Each row is a point on a landscape with many valleys, with its height.
A ball rolls from a point to whichever of its 5 nearest points has the largest drop for the distance, and stops where none of them is lower. Distance is the straight distance between rows; heights are no part of it.
j798 (h 3.31): [110 193 141 146 113 180 189 108 156 119 158 126 145 112 108 148 153 110]
j242 (h 3.47): [124 189 146 116 133 188 146  90 146 140 129 125 160 146 115 154 149  92]
j315 (h 4.16): [143 143 132 165 113 163 181 127 188  84 192 107 133 101 129 114 135 142]
j759 (h 3.39): [136 107 150 132  87  95  58 172  79 141 114 171 147 102 118 125  86 159]
j278 (h 5.78): [155  99 133 144 133 136 106 145 134 100 140 146 136 106 128 113 105 148]
j783 (h 5.56): [149 106 123 130 188 127 154  72 163 154 136  84 115 138 154 130 186 119]
j601 (h 3.17): [125 178 130 162 107 160 229  96 171 126 200  81 126 120 114 143 203 130]
j836 (h 6.81): [144 132 156 146 116 160 115 145 136  96 126 156 150  96 127 123 102 145]
j469 (h 6.83): [170  56 103 132 153  65 115 146 125  98 156 109  85 137 147  95 129 145]
j352 (h 2.43): [117 152 111  91 147 120  69 124  83 182  84 147 147 167 118 151 128 115]
j3 (h 6.76): [150  73  99 135 167  87 123 120 118 129 134 118 105 134 140 113 142 131]
j549 (h 3.90): [135 126 119 115 174 139 118 101 128 159 113 125 137 146 132 142 153 109]
j221 (h 4.52): [113  83  92 114 142  74 117 135  89 152 100 132  97 158 137 117 138 121]
j128 (h 3.53): [134 136 139 139 161 163 150  97 158 139 134 113 146 129 129 136 166 111]
j568 (h 5.38): [139 163 137 150  85 155 182 150 175  78 180 125 125  91 115 122  99 149]
j263 (h 2.98): [132 120 120 125 149 136 100 124 105 141 103 146 139 132 126 134 133 123]
j608 (h 7.35): [142 158 162 138  74 161 119 168 152  88 135 149 143  81 122 127  69 147]
j625 (h 6.38): [109 206 157 131  45 167 144 169 152 111 108 175 133  70 112 146  76 145]
j447 (h 3.50): [ 93 109 109 105 113  89  71 144  62 177  89 144 126 162 115 124 117 118]
j581 (h 4.05): [139 129 134 133 173 156 160  74 167 152 136  90 136 135 146 136 189 106]
j779 (h 8.20): [175  73 114 149 165 110 134 119 158 100 168 105 117 115 141 100 141 141]
j201 (h 5.67): [109  61  88 112 148  51 134 141 103 122 115 104  67 164 150  99 127 122]
j200 (h 5.18): [145 141 141 159 107 156 167 129 170  77 172 122 132  98 125 120 118 140]
j925 (h 1.48): [130 131 143 155 140 166 187  92 179 121 165  89 135 118 138 126 175 127]
j424 (h 3.79): [127 115  96  94 183  92 129  96 115 169 103 109 110 174 143 137 155 109]
j647 (h 6.16): [124 176 156 147  83 161 165 149 163  85 147 147 135  83 110 131  92 146]
j955 (h 4.26): [100 215 160 129  97 190 157 125 144 130 113 154 153 116  95 167 120 115]
j685 (h 3.12): [107 107 131 130  94  96  55 162  62 166  96 167 150 123 116 133  97 141]
j997 (h 3.83): [144  80 119 122 115  85  78 163  87 121 137 144 123 130 126 110 104 146]
j98 (h 6.29): [137  51  87 114 136  46 120 151 114 101 145  96  64 155 154  86 126 130]
j119 (h 3.81): [145 108 150 133 101 119  75 166 101 117 115 158 151 100 122 123  84 157]
j31 (h 5.29): [118 158 156 146 114 177 130 133 143 116 114 152 153 103 108 135 109 130]
j430 (h 3.44): [110 121  93  84 166  93 107 118  91 168  97 125 112 181 136 138 138 106]
j844 (h 2.79): [115 185 155 111 131 182  98 117 111 152  92 154 170 138 115 158 119 106]
j542 (h 5.58): [101  60  89 114 118  50 109 156  91 118 112 115  84 158 148  90 121 124]
j183 (h 3.77): [145  98 129 141 136 130  91 142 108 121 120 150 142 114 124 122 114 141]
j886 (h 2.94): [127 162 133 149 126 168 211  83 179 128 180  57 138 135 137 132 218 124]
j4 (h 5.85): [114 160 172 131  84 170  98 146 119 131  88 172 164  86 117 142  81 141]
j804 (h 4.44): [142  60  97 125 184  59 162 106 133 143 133  96  74 147 156 112 166 132]
j761 (h 3.74): [127 168 148 134 132 182 125 111 136 134 115 135 161 125 112 150 130 108]
j743 (h 2.22): [ 98 162 100  70 127 100  61 125  69 198  82 142 148 195 127 150 118 108]
j431 (h 5.28): [109 188 160 133  82 181 134 138 138 112 100 164 154  93 104 147  96 134]
j168 (h 5.81): [133  54  89 123 160  45 143 130 127 115 135 100  64 151 156  99 144 133]
j726 (h 8.04): [153  95 128 153 145 140 152 119 164 103 154 118 136 106 136 114 146 135]
j189 (h 1.63): [127 108 130 133 125 113  78 150  84 140 106 160 147 115 119 128 111 140]
j577 (h 4.23): [112 191 149 137 101 182 159 126 142 113 131 148 148 105 102 150 118 117]
j527 (h 2.99): [ 99 117  95  72 176  60 144 101 112 158  89  86  73 202 156 133 139  92]
j809 (h 3.46): [ 78 140  91  66 147  79  98 110  85 170  81 111  98 208 145 129 128  94]
j358 (h 7.60): [173  81 119 135 146 112  99 143 127  99 163 130 117 118 138 105 125 148]
j49 (h 6.85): [144 121 132 152 136 158 132 123 154 102 149 133 142 108 126 122 123 134]
j999 (h 5.84): [170 110 141 152 125 155 157 135 186  70 204  88 121 106 132 101 120 149]
j414 (h 2.84): [117 172 136 158 116 169 200  97 162 123 169  96 136 123 119 143 174 114]
j595 (h 4.06): [ 76  89 114 117  72  67  69 171  53 158 100 138 121 153 125 106 104 127]
j597 (h 1.20): [123 142 135 114 139 145  82 126  91 162  90 159 157 140 114 145 118 124]
j156 (h 6.49): [135 194 151 131  52 162 159 180 164  86 145 160 126  72 115 134  67 148]
j415 (h 4.50): [131 126 168 133  89 132  68 160  99 133 106 172 160  94 119 132  83 155]
j130 (h 1.91): [130 155 135 126 162 169 138  94 142 138 116 124 147 133 123 148 157 103]
j63 (h 0.85): [111  90 101  91 189  50 169  85 131 158 109  71  60 181 161 132 162 119]

Where does a ball stop that starts at each point below?
j625 | j925
j3 | j63
j469 | j63
j200 | j925
j430 | j597
j31 | j130
j447 | j597
j156 | j925
j809 | j597
j798 | j925
j358 | j189

Write out the way that a ball takes from each point below.
j49 | j200 > j315 > j925
j4 | j415 > j189
j955 | j798 > j414 > j925
j647 | j577 > j798 > j414 > j925
